Each row is a point on a tangle of strands that fork and nearly touch. The rows are in no order.
Points whose rows are less than 97.2 apart are linked; no others are. Some points are linked to none.
(382): [-10   6  18   9   5 -23  23  -7   3  -1  19  16   2  -4 -13 -29 -20   3
   8   0  -9 -14 -13  -7  -6 -16  -7 -10  18  19  27  -7   0   9 -16  -9
 -17  13  11  26 -14  -1  -9  -5  -2 -17 -33 -13  33]
(883): [-11  -5  27  20 -20   6  -6 -16  -4 -11  -2 -31   8 -16 -37  -8  21   7
 -13 -22  -5 -10 -22 -22 -13  19 -16 -13 -16 -10  12 -15   3 -10  31 -20
  19  15  -6 -12  -8  41   9  -8  -4  19  10  23   4]
(302): [-12  -1  -6  -3  33  17  -4  -6 -24  24  -5  -9   0  -8  31   2 -22  15
  12 -10 -24   0   0   1  16  -8  -1 -12  -8 -15  -4  -1 -35  20  21  19
   6 -19  13 -10  26  -5 -37   3 -17 -13  15  20 -10]
(125): [ 15  11   8  14   6  -2 -20 -25   4   5   6  -9 -13  -4   3 -24  34 -10
 -13 -18  31 -12  35  10 -31  12  -6 -25  12 -25  20 -17  -5  10  16 -15
 -10 -23 -16  39 -19 -29  13   5  12 -20 -14 -25  20]
(935): [  4  12  -4  -2  22  32 -14  18   2 -26  -7  19   5   0 -11  32  10 -26
  -6  -7   4 -16  -1  -5 -29  -9  -5  -3  10 -15 -13  11  21 -16   4 -14
 -10 -17  11   4 -13  14 -11  -6  22  -9   4 -11 -28]
(659): [  4 -10 -14 -15 -34   1  15   3  32 -15  11  13   6  -4   3  23   1  -6
  -5  13  16   8 -20   7   0   5  15  17   4  27 -31   8  17 -15 -17  10
   7  15   2 -21 -13  -5  18  -5  -2  23  12  10  -7]
(506): [ 12   2 -10 -23 -27  19 -18  25  17 -10  17  -2 -20  -7 -14  45  29  -8
 -16  14  29  -2  11  17   0  24  21  17   1  -9 -18  -8  14 -11 -19 -10
  -2   4   5  -9   7  -7  23  17  -8   9   7 -12 -11]
(713): [ -9  -9   4   7   1  -1   4 -14  -5  16   8  13   0  -2  -4 -21 -33  32
  14  -9 -35  -8 -13  -5   7  -1  -3   4   6 -17  11   0 -18  21  10  23
  -9  17  26   2  26  -5  -7  15   4   3 -24  15  32]
(471): [-40  20  -4 -13   3  -2  -3  19  10   7  20 -13  -7 -12 -17   3 -12   6
  24  14   3  12 -11 -46  14 -25  18  33  -1  10   4 -32 -15 -14 -20  16
  27  17  17  -9 -11  16  -8 -17 -17   4  11  18 -21]
(185): [-15  21  11 -10  14 -15  -3  16  -5  31  14  -3  -3  -6   5 -22  -9   5
  23   1 -26   1   3  -4  10 -24  20   7  -8  -2  17 -14 -28  16  -2  18
  12  -3  23   9   1   7 -30 -11 -20 -40   1  -6   3]
(693): [ 37  33  16  -7 -17  19  11   5  10 -14  -9  17   6   6 -10   8  13  -3
 -10   7  14 -19   5  -5 -14  -1   2  15  12  -3  -8 -16  23 -14 -14 -22
  -7 -11  -6  -4  15  -5   3 -24  16  -2 -20 -18   5]
(499): [-10 -33   9 -11 -19 -28  31   6   7 -13   6  -3 -15   8  -9 -12  -3   8
   7   6  -6   9 -27  32  -4  16   7 -17   0  28  15   9  -7  10 -11   1
 -24   3   1   6  -1  -1   3   0 -16 -17 -13 -11  20]
(106): [-30 -11  11   3   4   5  -2 -13   9  -6  15 -12 -32 -22  -1 -16   2  10
 -17  -4  11   3 -12 -32 -15  12   6  16   4 -12  12 -18 -15   1 -12  -5
   2  29  11  37 -24 -22  17   7  -3   2   6  -4  20]
(673): [  9  10  -3 -12   5   5   4   4  -7  -3   0  35  -2 -21  14   9 -19 -19
  11   0  10 -21 -38   1   2  -5  13  -1   4  24  -4   4  29   1  -1  -8
  13   0   2  -8 -25  -8 -30 -14   6  11  -3   8 -13]
(66): [ 19   6   9 -29 -33  -2  16  29  10   0  22  -4 -33   7 -30  23  27 -10
 -15  13   9  -5  24  30  -5   4  19  22  -8  -1   3 -16   3 -17 -44  -2
  -2  -8  -8  -1   0 -19  31 -12  -7   3 -12 -20  -6]
(1062): [ 11  16   8  -5 -29 -13   8   2  -2 -14 -16  30   5  -1  12 -20 -30  -1
  23  15   2  -7   8 -14  40 -16   0  10  20  29   5  -3  17   9 -21   8
 -11   4  -6 -14  11 -12  -4   8  -2  -6 -21  -3  11]
(999): [ -9  -9 -52 -15  19  -9  10  -1 -11  25 -10  22   9 -11  36  17 -33  -9
  -6   6   6  18  -8   0   2  -1  -1  -9  -4   9 -10  50  17 -28  -3  23
  18   6  -4  11 -21  -5  -6  17 -13  20  12  10 -21]
(184): [ 11   4   1 -24 -38 -11  46  15   3   5  13  36   4  23 -24  -2  -3 -22
   7  11 -12   1  -4  32   4  -9   7  -2  -7  33 -17  17   7  -9 -26   6
 -15  -7   2  -3   4 -10  17 -29  -2   2 -29  -1  10]
(647): [  8 -24  -6  -5 -32  25  -3  -3   3 -10  16 -10  -3   6 -13  10  23  34
 -28  -8  18   6  -3  20   8  33  -7  14 -23 -12  -6  -5   8   8   4   9
  -2  27  -1 -16  26  -9  42   9  -1  14   8  18  14]
(417): [ 39  17  19  15   1  -5   4 -20  -2   7   0 -14   0  11  -8 -23  24 -10
 -27  -9   4 -12  24   7 -11   4  -9 -14  -3 -17   3 -20  -6  17  -7   2
 -18 -25  -8   6  14 -18   9   2  26 -18 -27 -11  19]
(47): [ -1  18  -8   6  17   0 -19   3   5  21 -13 -31   5  22  11  12  16   3
 -11   7   8  11  37   3 -14 -25   9   0  14  -9 -16  -5 -29  -8  -3   1
  12 -40 -13  -4  10 -10  -2 -11   7 -22  24 -13 -20]
(14): [  8  11  10  13  -3 -16  -2  -7  23   3  21 -17  -8   1   0 -18  19 -15
 -24  -4  19   4  16   3  10   4  30  15   1  20   4 -28 -11  22 -20   2
  -6 -16  -7   8 -12 -23   4  -2  -7 -14 -13   1  -4]
(286): [ -6  16  14  -7 -11 -20   5  13   0  20  25 -41 -12  17 -36  -3  33 -26
 -10   4  -9  15  19  39  -4  -5  18  -4  -3   2  10 -20 -23  -9   3  -9
  22 -18   0  12 -20  24  17 -18 -21 -11   1   3 -18]
(877): [-13 -10 -24  -9  53  39 -15   3  19 -22 -19 -14  24  13   0  33  -7 -14
   9  -8 -19 -10  30 -32 -15 -35 -27   2   8 -14 -23  16   8   1   6  -3
 -12 -24  15   1 -22  18 -17  13  13  -2  33  -1 -20]
(352): [-15  -4  20  -6 -30   1  35 -12  10  -8  36 -10  -4  -4 -37 -40 -11  18
   8  -1 -11   5  -5  10   0   4 -10  15   9  -7  26  -7  -3  38 -18   1
 -20  36   9  14  21 -16  29 -16  -9   1 -18   7  42]
(1013): [-25   8  -7 -18  -1  -6  17   4   0  24  23  -4 -10  -8  -1  -3 -12 -11
   6   6 -21  17 -20 -10   9 -12  26   7 -11  14   2  -1 -28 -10 -11  18
   6   7  23   6  -7  13 -17 -19 -19 -15   6  20 -16]
(584): [ -2  12  26  -5 -30  -4  -3   5 -25 -13 -27 -17  -4  -1 -45 -18   8   9
  -7  -3  -9  -3  -4 -21  17  -6 -21   8 -10   4   3 -14   1 -11  11  -5
  14  15 -11 -16   9  42  27 -11  -9  14   7  22  10]
(70): [ 11   9   5  -6 -11 -27  11  30  20   6  23 -36 -24  21 -31  27  27 -19
  -2  15  -8  16  23  37 -11   5  34  12  -6   6  -1  -2 -15 -26 -16  -5
   3 -24   1  -1  -8  11  10 -16 -10  -2  -5 -28 -15]
(119): [  3 -29  -9  23  10 -11  -1 -15  -1 -10 -19  -7  -3  -7  19  14  -6  17
 -12   3 -12   9 -14  -3 -12  14   0 -12  -2  -2   8  20   9   1  21  -7
   1  27   0  13 -13  13  -7  34  12  15  27 -23  -4]
(79): [ -9 -30   9   9 -25 -33  -4  -3  12  -4  32 -21 -25 -10   7 -31  24 -13
   4 -17  16   4 -16  27   6  17  32  -5 -21  23  23 -29  -7  28  18 -15
   8 -10 -21  -5 -17  -4  -9  -9 -28  -1  -4  30  -6]
(1012): [ 16  -2   8   1 -11  -7 -11  20 -25 -11  -5  11  -6   4 -18  31  16 -29
  -2 -14   6 -12 -18  24  23   2  10 -16   0  18 -12   6  26  -9  40 -24
  17 -21 -13 -33   0  20 -11  -4   3  13   9  16 -24]
(487): [ 24   2  11 -10  -8  22 -10  13 -39  14  11  28 -13   9 -15   3  24 -15
 -12 -14  -2 -10 -10  44  -2  24 -23 -30 -20 -20   2  -9  13  -9   5 -14
  -9 -18  -9  22  20   4   4 -22   4   2 -22  -2   2]
(1033): [-16  -4 -13  -3   9  30   0  -2  28 -24  25  -4   8 -24   6  32  -6  -7
   3  16  -1  14 -33 -31 -11 -14  24  12   5  11 -10   2  24  -1   6  -6
  17  24  19   6 -21  15 -25  14  11   8  23   9 -20]
(239): [-22 -12 -22   9  29  -5 -34   1 -17  18 -27   4 -25  -3  36  18 -12  13
  13  20   8   0   8 -15  -4   9  -9  -8  -6 -19  20  11 -18  -3 -18  18
  10  19   4  28 -17  -7  -8  36  -5   4  20 -23 -12]
(209): [ -5 -14  -2   4 -21  11  -4   2 -12   2   3 -17   8  16 -13  17   5  28
  -9   4 -11  13 -12   7   9  18  -1  -1 -29 -10  -2   6 -10   8  21  17
   0  37   5 -14  36  31  22  17  -5  17   8  23   5]
(158): [  6   6  34  -1 -15 -20   3   2 -27  -4 -12  13 -20 -10  -9 -20  -6 -26
  -2   5  20 -23   4  -9  15 -12 -14  -1   8   3  24 -16  18  -5 -23 -18
   6   3 -21  16 -37 -10   8  -7 -10  14 -12   1   7]
(362): [  7 -19  -3  22   9 -15 -12  -8  -1  -4 -21   8  -9 -11  33   8  -3   8
  -2  -6  11  -3 -12  16  -2  20  -1  -2   7   9   3   4   6   7  13 -14
  -4 -11 -12   9 -16 -19 -24  13   0  -3  16   0  -9]
(60): [-39 -12   1   1  26  -3 -20  10 -16   9 -13 -13 -30   0   7  23   0  -2
  -3   9  -2   5  -6  -6 -20   2   1 -13  -1 -30  10  17 -16 -12   5  14
  19   8  24  42 -30  17  -2  25  -9  -2  23 -24 -11]
(231): [-15 -18 -15 -10   1  -6  28   3 -10 -13   5  19   7  19 -15  14 -10  -4
   4 -14 -36   4 -36   9 -14   1   1 -28 -13   7  -1  35   6 -16  11   7
   2  17  15  12 -17  29   7  -7   6   8  -4   3  15]
(571): [-18 -19  28  15 -18 -20  17 -17  32  -8  23 -45  -7   1 -29 -40  24  22
 -11  -8  -8  11   2  -1 -17  11  -2 -10  -8   3  29 -16 -16  25  17 -11
 -25   1   3   9   4   1  21  -5  -7 -25 -14  -9  17]
(374): [ 14  26  33  -5 -13 -23  10  20  -5   3  -7  15 -21 -11  -6 -28  11 -37
   6  17  26  -7  24   5  -1 -13 -10   7   1   2  27 -12  12 -10 -41  -4
  -8  18 -13  41 -41  -5  10 -13   8   0 -25 -27  17]
(420): [ 43  10  17 -16 -32   0  20  33  -4  -3  10  20   3  12 -26  11  13 -18
 -10  13  -9 -12   4  19   8  -7   9  -5  -8  28 -11  -8  24 -22 -10 -14
   0 -18  -8 -12  11  -1   2 -30  11   2 -28  -6  -2]
(285): [  7  20 -11 -18  -5  10   0   2  -3   3 -22  43   3 -10  31 -14 -30   6
  33  22   1  -6   3  -4  14  -9 -13  21   9   0  -2  15  13   2 -30  11
 -19   9  -6 -10   6  -9 -14  -1   1   3 -20 -19  -3]
(650): [-20 -13  -8  12  14  11 -20   9 -16  18  -6 -32  -8   9 -14  24   6  27
  -8   8 -18  14  -4 -12  -1  10   2  -7 -25 -20  10   4 -41   7  20  29
  11  20  13   4  20  27   1  22 -19   4  31   5 -18]
(477): [  2  24   5   2  14  31 -10 -16   0 -18  -3   9   0   0  -5  12  21 -29
 -21 -24   6 -17   4 -21 -30  -3 -30  -8  20 -31  -5  -7  17 -23   5 -23
  -2 -13   4  25 -29   7   8 -21  30   5   0 -12  -4]
(822): [-24   2 -13  26  10   8   3 -19   1  -2 -30  14  14  26   4  -1 -14  19
  -7  -6 -16  10   6 -25   0  -5 -38   9  16 -20  -2  13   2 -19  -5  22
 -16  26  11   6  -7   2  38  -1  17  20   1  -4  25]
(248): [  8  15  13  13  -1  18 -27  12 -17 -26 -36   4  14  -8 -25  14   9   7
   0  -2   9 -22  10 -36  -6   9 -20  -5  -1 -28   5   8  29  -7  28 -12
   7  31  -1  -4   7  31   3  27  19  11  15  -8  -6]
(1005): [ -1  16  10   4  11  25 -12 -26   4  18  13   2  -6 -14   8 -16  17 -14
 -24 -11  13 -13  14 -15 -36   7 -18 -14  14 -37  10 -17   0  -2   8 -20
  -2  -4  -3  48 -33 -22   8 -12  29   3 -16 -13  14]
(902): [ 19  25  16   0 -20  29 -23  26 -13 -22 -12   7  15   8 -38   7  15  -1
  15   6   0 -23   8 -13 -13   1  -9  -9  -2 -20  -3   3  18   2  30 -12
  -7   7  16 -15  36  28  -5  10  10 -16   7 -16  -6]
(393): [  4   4 -24  -7  14  28   1  -6  16   2  12   2   3  -7  20  26  -5   2
 -10   0  -2   5 -15   2 -24  19  13   0  -2  -6 -19  15  -6  -5  -1   9
  -8  -2  14   7  19 -18 -15   5  10  -2  11   6 -10]
(1023): [  5 -31   3 -11 -24  -1  -2  12 -29  -4  15   9 -20 -20   5  -1   9  -8
   2  -7  25 -13 -17  32  33  37  -7 -10 -26   2  23  -9  13  21  -3  -8
   8   7 -25  -2  -5 -25   8   9 -14  17  -1  18  13]
(165): [  4 -13 -56 -17   9   1  13 -14   9  10  10   5  22 -10  36  12 -18 -21
 -10  15  16  37 -15  -4  -8   1  19   8  14  26 -33  42  13 -28  -4  11
  26  22   2 -12 -22 -13   8  13  -4  31  19  21 -15]
(843): [  4  -6   1  11  24   4 -13   5 -29   6 -48  18   6   1   6  -2 -33  30
  29   2 -14 -12  11 -14  15   1 -26 -18 -21 -31  16  16  12   3  10  24
  -1  23  -3 -12  11  19 -20  25   3  18  -7 -23  16]
(590): [ 11   1 -13 -21 -43 -18  28   7  17   3  17  31   4   1  -6 -15  -9 -13
  -5  12  17   5   3  24   1   4  20  16   2  36 -44  17   8   1 -23  17
 -13   1   3 -17   5 -23  24  -7 -16   9 -20  17   8]
(640): [ 28  11   6   3 -27   0 -16  -4  27   6  26 -27  -3  -3  -8 -15  32   3
 -11  13  22   2  15  16  -5  11  29   9 -18  -3   0 -36 -16  17   5  -3
   5 -17 -13 -19  22 -16  -3 -11  -3 -17 -11   0   6]
(378): [-20 -23   8   7  12 -43  -8  -4  -3  -3  13 -32 -25   4   1  -3  20 -20
  -5  -8   4  21 -19  31  -5  16  27  -4  -4  15  13  -6 -19  -6  23  -6
   9 -11  -9   8 -25   2 -11 -16 -36  -9   8  23 -12]
(57): [-16  -6  -2  -9  40  26  -5 -12 -15  29   3  21  -1  -9  21  -3 -34  25
  27 -15 -34 -11   1  -4  18 -14 -17  -8  -6 -34  15   2 -20  13   3  19
  -8   0  25   4  31  -3 -22   1   1  10 -13  16  14]
(252): [-30 -10  -6   2  32  11 -21  22  -7  15  14 -15 -11   4 -13  29 -11  12
   7  16  -5   1  -5 -29 -13   5  16 -11 -19 -13  22  12  -5   2   4  29
  19  27  35  23 -14  28 -21  34 -12   4  29  -3 -11]
(799): [  5  10  20   8 -17 -18 -24   7 -28  -1 -22   6 -16 -12  11 -16 -10  -6
   5   7  36 -13  10 -13  34   5 -15  14  10  13  10 -22   3   2 -22   4
  14  14 -23  -4  -7 -17  12  21 -19  18   8  13  10]
(976): [ 25  -4   3   8  -1 -40   1 -16  27  -3   7 -13  -5   1  11   8  24 -23
 -23  -3  19   8  11  17  -6  -2  31   3  12  32 -13 -10   1 -13 -17  -9
  10 -48 -18   6 -24 -29  -7  -7   6  -3 -12   2 -13]
(1098): [ -9  -2 -12   4  24  -5  30  -8  16  -2 -24   7  26  21   5  10 -20  -1
  -2 -16 -34   3  -2 -14 -10 -28 -20   0  13   3 -19  18   9 -31   9   4
 -10 -33   6  -5 -15  19  -7 -25   9 -25   2 -13 -16]
(557): [  5 -14  13   8 -18   2 -25   4 -40   4  -9   5  -7 -12  13  -2   0  11
  -4   6  30 -13  -6  13  38  27  -1   7 -11   6  12  -7  -1  13  -6  13
  11  15 -17 -11  19 -16  19  32 -25  17  14  25   8]
(834): [  4   8 -17   6   2  22  17 -16 -12   2 -25  37  22  27   1   4 -22  -1
  -6 -13 -14   9  -8   1  -4   4 -29   5   5 -19 -12  22   8 -11   8  12
  -6  10   2   0   4  17  27  -6  19  21 -12   3  15]
(790): [-23 -21 -28   3  23 -22   5 -11 -11  13 -23  19  -2  -9  39  10 -31   0
   9   6   1  17  -2  -1   4   5  -6 -10  -7 -12   6  33 -11 -14 -23  30
  -2  16   7  24 -23  -6  -4  18  -8  12   6  -2  -6]
(51): [-30 -15   6   4  -6  -3  14 -23  19   1  33   0  -6  -9 -13 -30 -26  28
  20  -4  -8   7 -22  -2  -4  14   9  14  10   9   9  -3 -22  36   0  15
 -16  27  23  10  18 -18   8  10  -5   7 -18  16  35]
(42): [ -1  -8 -24   2   4 -21  13 -15  20   0 -26   2  26  -5  35 -20 -34   3
  21   6  -1  17 -12  -8   9 -10   5   8  24  30 -24  30  -1   7   8   1
  -1  -8  -3 -40   4  -5 -11  12  -7 -10  -2   8   1]
(199): [  6  13 -10 -13  20  17  -3  15 -12  10 -42  27   5  -5  25 -16 -24  33
  35  15 -11  -7  22 -19  19 -11 -27   6  -2 -23  -4  18   0   4  -5  14
 -17   4  -8  -7  31  -5 -21  12   4   6  -7 -30  -5]
(1053): [  0  11 -17 -11   6  29   8  -1  17   2  -4  21  11  12  -1  27 -12  13
 -11  -2 -16  10  -6  -1 -19   2  -9   2  -1 -28 -27  16  -4 -15 -14  12
 -23   2  18  -6  22   9  20  -4  17  -7  -4 -17   0]
(1095): [-22 -16   1   3  -5  26 -12  -8   3  -9  17  -8 -10 -12  -2   2   7  30
 -19   3  16   6   0  -1  -3  21  -8   8  -5 -16  11 -13  -6   1 -10   7
   0  44  10  20  -1 -23  37   7  -2  16   5   8   6]
(968): [ 14  14  -5   9  -9   3 -37   7   0  10   3 -39   2  24  -2  29  34  -1
 -13   1   7   7  40   8 -35  -3  22   6   2 -29 -20  -5 -25   1   6  -6
  14 -48 -11 -25  38  -5   5  -8   6 -12   5 -13 -17]
(347): [ -5  -3 -17  -3  24   4  35  -6 -12  -2   7  30  22   9  -8   5 -17  -9
   3 -33 -45  -2 -34  -1  -2 -23  -9 -19  -1   2  -9  16  13 -22  20   7
  -6 -14  11   8 -12  19  -4 -32  10 -17 -17   7   1]
(974): [  2  21 -13  16  30  -3  -5  -8   2  21 -13 -20  23  21  27 -20  -7  -8
  -2  -1  -7   0  47 -23  18 -42 -16  12  21  -1 -19 -15 -21  -2  -5  12
   8 -37 -15  -5   0 -11  -2 -11   5 -19  13  -4  -9]
(94): [ -2  14  25   2  13 -41  25  13  -1   0  -8  10   2   7  -8 -36  -7 -16
  21  14  -1   1  19 -14   8 -31   0   3   0  14  38  -2   4   3 -45  -6
 -25  22   7  25 -30   6   0  -9  -1 -12 -37 -39  25]
(921): [ 24   4  21 -10 -21  19 -11  13 -30   0   1  14 -13  -7  -6 -15  21  -3
  -5  10  11 -19  12  22   7  19 -17  -5 -18 -19  12 -16  -2   7   5  -2
 -11   4  -8  12  43  -7   3   1   4  -7 -18   0  14]
(108): [  4   1   8  17  20  -2 -24 -16 -17  -3 -40   9   4  -5   5  -2 -18  29
  16  -4   0 -17   7 -27  17   8 -18   1   4 -19  26 -13  12   1   2   0
  12  23   0 -11  17   4 -14  32  20  45  -4   1  25]
(828): [  8   0   0  12   8 -25  -1  -6  -3   2  -4  -6 -10  -5  32  -1   0 -15
   1   3  22  -5  -1  10   0 -11  32  -1  22  21  -2  -3  -8   0  12 -13
  11 -35 -17   8 -27 -22 -30   0  -4 -13  11   2 -18]
(21): [-32  -6   4   3   7 -19  -9   3  -8  10   9 -31  -8  20 -11   9  18 -16
 -17 -16 -11  27 -12  10  -4  -6  12 -13  -5  -1   4  -8 -24 -19  20  -8
  24 -25  -4  14 -26  24   8 -23 -22  -1  20  27 -19]
(288): [ 11  13  -2   5 -12  -2 -33  -7  24   2  21 -41   5  -4   8   5  43   1
 -12  -9  29   4  25   5 -26   6  27   2   1 -22 -19 -32 -25  12  18 -24
  23 -36 -23 -31  10 -12 -16 -16   6  -6  -1  -3  -9]
(604): [-21 -17 -28  -6  -5   2  16 -10  15  -7  21   5   6 -11  22   1 -17   2
  -3   2   6  31 -18  -3  -6   2  14  20   6  20 -27  24   0  -9 -15  25
   8  36  14   2 -23 -10  24  10  -8  24  17  14  -2]
(338): [ 22  16  14  11  17 -13  12  -5  13  -7  16  10   3 -20  10 -36  -9  12
  20   0  -7 -19 -14 -16  -8 -14  15  -5  21  17  23 -21  -3  30   2 -15
 -22  -3   6  14  -3 -15 -26  -2  19 -16 -29 -18  17]
(712): [ -7   0  -4  -6  25 -20   4   1  -5  30  12  -4   0  -7  25 -25 -28   8
  13  -1 -24  -5   6   7  35 -29   9 -13  -2  12  -4   0 -28  18   5  23
  -6 -35   8 -11  31  -5 -37   6 -21 -44  -5   9  -4]
(844): [-15  -4  17  -1  -5  -7  25 -13  27  -4  42 -26  -9   3 -19 -21  12  16
 -11  -7  -9  17   7  11 -16   8  -7   3  -3  -3  27  -9  -4  24 -32  -2
 -24  22  10  31  -1 -16  31  -2 -10 -27 -17 -11  31]
(882): [  6   5 -14   9  35  52 -17 -13   6 -29 -10  -1  31   4  -5  29  -3  -3
   2 -16   0 -12  14 -33 -16 -20 -23   5   3 -18 -19   6  20   7  26 -20
   2   6  -1 -23  -2   9  -9  10  23  23  29  17 -29]
(934): [ 16   5  10  -1   0   6 -13  28 -49  -2  -5  31 -15   7 -10  18  17 -36
  -9 -14  14 -25  -4  35  20   7  -9 -24  -3  -2   1   2  21  -3  25 -23
  17 -28 -26  -3  -4  -6  -4  -9   3   3  -1   4  -2]
(1071): [ 21 -35  -4 -14 -20  -9  20   8  -4 -12  18  10 -22  14  -5 -11  16 -10
  -4 -13  -3  -6  -7  46   0  33  -4 -32  -7  14  21  -5  17  14  -3 -20
 -24 -15 -17   6   8 -20  18  -6 -10 -10 -30  -8  24]
(575): [ -9 -29  -1  -7 -23  -2  39   5  -3 -18   7   0  -4  15 -28   2  -1  13
   4   2 -27  19 -25  32 -13  26 -10 -10 -10  -2   1  25  -2  -3 -11  -1
  -6  31  15   8  -5  24  30  -3  -6  -1   3  -9  18]
(530): [  7   9  -5   5  22  35 -18  -3 -18 -21  -4  22  15  -5  -7  31  -8  -5
   0  -8   1 -23   1 -19  -9   6 -18  -5 -12 -23  12  19  33   2  13  -6
  -7  18   2  -3  -4  24 -19  12  26  21   5  -7 -13]
(31): [ 12 -11  14  -5 -31 -15  -2   6 -13   0  13  -2  -6 -13   2 -13  12  -5
  -1   2   6 -11 -20  29  24  13  15 -11 -14  27  13 -19   2  19  19 -17
   6 -14 -13 -14   9  -7 -11  -7 -19  -7  -1  22   8]
(736): [ 25  16  28   0 -16  15   5 -10   1 -10 -12  -6  -3  -1 -19 -17  16   9
 -22  -8   3 -18  12  -7  -7  18 -25  -8   3 -21   6 -18   5 -14   9 -18
  -7   4 -21   3  26  -3  24  -5  13  -7 -10  -1  17]
(525): [-10 -15 -29  -2  24  13  -2  -6  20  -2 -16 -11  18   6  18  26 -17  -4
  -5  -5  -3  19   5 -25  -8 -26 -12   5   8   6 -32  19   0 -20   4   0
   6 -17   2  -7  -9  14  -6  -9  12  -3  32  -1 -35]
(491): [ 13 -11 -28  -1  31  12   1 -28   9  15 -11  -2  20  -6  45  21   3   6
  -6 -10   8   7   3   5 -16  -2   2  -1   3   3 -33  19 -16   3   3  -5
  -7 -41  -1  -8  21 -30 -24   0   8   0  11  17 -18]
(1027): [ 11  -4 -28   7  13   4   5 -40  10   9 -12  14  21   0  38  -8 -30  14
   8 -10  -3   9  -4   8  -4   0  -2  -8  19   6 -33  38   0  20   5   8
 -10  -4   5 -25  21 -29  -2  14   6   4   5  18  -3]
(502): [ 14  10  14 -15 -27  16 -12  39   7 -14  10   1  -9   8 -39  20  36  -3
  -1  19   9  -6   4   6 -10  17  16   7 -12   3 -11  -4  10  -9   4 -15
  -7  -6   9 -22  35  22   8   5  -4 -10  -1 -15 -14]
(698): [ 12   3  -1   4   2   1   2   3  14   6 -28   7  25  -3  20 -12 -16  16
  31   8  -4  -2  -3   0  18 -16 -10   2   9  26 -25  17  14  15  14 -11
  -3 -10 -12 -50  22  14 -38   0   9 -15  10 -10 -13]
(438): [ 26  14  10   1 -24 -25  14   3  19   2   0  14  24   3  10 -34 -14   5
  25  19  -4   3   9   0  35 -20   8  12  10  33 -12   4  12  15  -5   2
  -8 -23 -14 -45  40  11 -17   4   6 -19 -24  -6  -1]
(271): [ 14  -5  -3  10   5  -2 -27   5 -14 -16 -11  -2  20  -4  -4  38  17 -26
  13  -8  14  -8 -13   0  12   9   6  -1  -6  13 -13   8  43   6  31 -29
  23  -2 -10 -41 -14  24 -28  13   5  11  31  19 -19]
(798): [-21 -20  26  21 -18  -4  -9 -15  19 -12  -4 -36   0 -14 -22 -30  15  28
  -6  -5  -7   6  -1 -10 -15  18 -11  -3  -6 -11  19 -21 -16   8  31 -17
 -10  19  -6  -4   9  18   6   0   5   2   6   4  11]
(336): [-21 -13  -9  31  12 -11   1 -20   2 -15 -24 -12  15  15  15  10 -11  20
 -20  -7 -12  18  -7 -15 -16   3 -24   3  12   4  -6   7   7 -15   8  -1
   8  15  -1   4 -17  10  14  10  17  18  21   3   8]
(785): [ -1  26  -3  -7  21 -13   3  11  10  14 -12 -15  26  -1   8 -19 -15 -19
  14   7   0  -3  39 -27  43 -51   5  29  13  20  -3 -20  -8  -3 -22  19
  16 -26 -15 -12 -17 -11 -14 -18  -4 -20   3  -5 -16]
(156): [-30  25 -16  -5  18   4 -10   6  26  10  -1 -16  18  -8  15 -14 -19  11
  20  15  -5  10  10 -50  29 -31   7  33  19  20  -3 -24 -20  -7 -32  17
   6   0   6  -6   0 -10  -8 -16  -4   2  14  -4 -16]

Follow the links from the first point to the second, and from the first to the third. Name the last point that the two ways share.
(21) / (736) / (231) => (530)
(31) / (877) / (604) => (530)
(999) / (231) / (934) => (736)
(1095) / (271) / (525) => (736)

A fork is a point with three links, a tip a point with one. Leave the first point through the second and follow the links. Name the first fork or tip that comes.
(420) / (184) => (106)
(288) / (968) => (584)
(158) / (799) => (530)
(968) / (288) => (108)
(790) / (999) => (736)
